Each row is a point on a landscape with many valleys, with its height.
From any point a ball rolls to the lowest of the 3 points nearest to it. It stops when none of these is lower. Distance is the straight distance between rows; heights are no part of it.
pibak h=3.23: [ 11 -18  -3 -35   8  22 -26  14  17]
Vufa h=2.81: [ -1 -30  -5 -11   4 -20 -25  -6  18]
futo h=5.34: [-10  24  -3  10 -10 -24  16   0   7]
zotev h=4.54: [-15  41  -5  10 -12 -30  25  -1  25]
Runu h=4.98: [-11   8  -7  29  -5  -2  15   2 -22]
kulo h=4.43: [ -5  32  12   4   4  -4  38   3 -15]
nov h=5.17: [-10 -13  -7   4   2 -24 -11  -8  12]
kiv h=5.22: [  3  -3   0 -27  -2  -9  -9   1  31]
vof h=2.27: [ 14 -38  -1 -12  12   4 -34   3  -8]
Fural h=3.17: [-10 -21 -13  34 -10   4 -13  -1 -21]
Naz h=4.32: [ -5  -4   3  18   1   9   0  -5 -28]
Demu h=3.36: [  6  46  11 -25  -1 -11  29   8  18]
ruz h=5.05: [ 17 -12  15 -24  17  41  -7   8 -15]
Gumag h=4.11: [-13 -12 -13  19  -6 -18  -6   0  -1]
zodi h=4.64: [ 18 -22  12 -24  14  43 -20   5 -21]
kudeg h=0.94: [  7 -21   1  -4   4  -2 -21   0 -12]
nomu h=4.12: [ -8  -6  -4  38  -7  16   4  -5 -28]
gado h=1.78: [  7 -40  -1 -17   7  -5 -32  -2  15]
fuvu h=3.85: [  9 -30  16  -5   5  28 -17  -7 -33]
reb h=5.69: [-11  19 -25  39 -21 -16  22   0   5]
gade h=5.68: [ 13   3  11 -23  12  29   8   7 -19]
zuk h=4.80: [  5 -16  18 -12  14  36  -2 -10 -34]
Gab h=3.50: [  7  -4  -4 -35   7  23 -11  19  20]
pefe h=6.00: [ -6   7  -4  -9  -2 -22  -2  -3  25]
Perag h=3.21: [ 17 -19   2 -24  10  17 -21  12 -11]
gami h=4.58: [-11  31  -5  20 -11  -9  31   5  -6]
Muv h=5.04: [  4  26  12  -6  11  10  35  -2 -15]
bedar h=4.00: [ 15 -21  11 -13  14  23 -12   0 -19]
peza h=6.60: [  0  26   3 -13  -2 -21   9   1  21]
kemat h=4.65: [  8   7   4 -18   6   0   2   7  -2]
met h=2.85: [  0  58  11 -24   1 -11  12   1  49]
kurob h=2.03: [ -1 -28   5  20  -2  18 -22  -7 -34]
zuno h=4.57: [  1  33   5  -5   1 -16  28   7   0]
Neret h=5.48: [ -4   2  16   4   8  16  13  -9 -31]
bab h=3.93: [-16 -18 -15  19  -9 -34  -8  -7  28]
naza h=5.19: [-10  41 -10  30 -15 -10  44   5  -1]
nopi h=4.04: [ 12  -4   3 -20   8  11 -10   4  -4]
goru h=3.10: [-20  -3 -17  22 -18 -34   5 -11  39]
fir h=2.50: [ -3 -48 -11  20  -1 -10 -41  -7 -12]
rel h=2.58: [  0 -17   0  10   4  -2 -15   1 -19]
pid h=2.21: [  0 -38  -1   3   8   0 -35  -7 -17]
nev h=4.48: [ -3  -1  -1   7  -1 -11   0   5  -7]
leg h=2.76: [ 18 -30   2 -25   9  23 -33   9  -6]
varab h=3.69: [-18  28 -20  29 -22 -31  17  -9  35]
leb h=1.91: [  3  44   8 -29  -2  -5  11   4  42]
sotos h=2.64: [ -8 -42 -16  19  -1 -18 -30  -6   1]
ponur h=1.88: [-16  10  -8  13  -8 -34   5 -11  26]
Zomal h=5.18: [ 11 -18  19 -21  13  56  -8  -6 -26]
tatek h=2.53: [ -4 -39  -8  34  -8  13 -33 -10 -29]
venaf h=3.09: [ -6 -25 -19  31  -5 -10 -21  -5  -6]
zek h=5.67: [ -1  16   8   1   1   2  18   4 -16]
subep h=5.70: [ 10  11  16 -17  12  25  23   2 -18]
livus h=4.19: [  8 -13  -2 -13   7 -15 -12  -1  12]
rafus h=5.47: [ -5   8 -18  44 -16   2  19   3  -5]
zud h=4.33: [ -8  40  14 -14  -6 -26  12 -11  51]
sonus h=3.95: [  9  18   3 -34   1  12   3  13  21]
mebu h=3.39: [-10  41   5   7  -5 -10  47   8  -5]
Kuvi h=3.99: [ 16   7   2 -28   5  10  -3  11  10]
nure h=5.63: [  4  20 -22  50 -23  -1  35   0   1]
Pupog h=1.34: [  0  50  11 -10   1  -5  54   5  -5]
megi h=2.83: [  5  27   3 -34  -1  -1   5   2  52]
veza h=2.44: [ -5 -47  -8   1   2 -19 -32  -8  11]
Zaper h=2.82: [ -2 -24  15  17  -1  26 -14 -14 -43]

For each start below, name the point where the ball stops.
Runu | kurob
Naz | kudeg
fir | kudeg
sotos | gado
peza | Pupog
fuvu | kurob
livus | gado
nev | kudeg

For each start below, name every point that the ball comes to, in order.
kulo | mebu Pupog
reb | gami mebu Pupog
nure | naza mebu Pupog
zuk | fuvu Zaper kurob
Gumag | venaf sotos veza gado
Neret | Naz rel kudeg
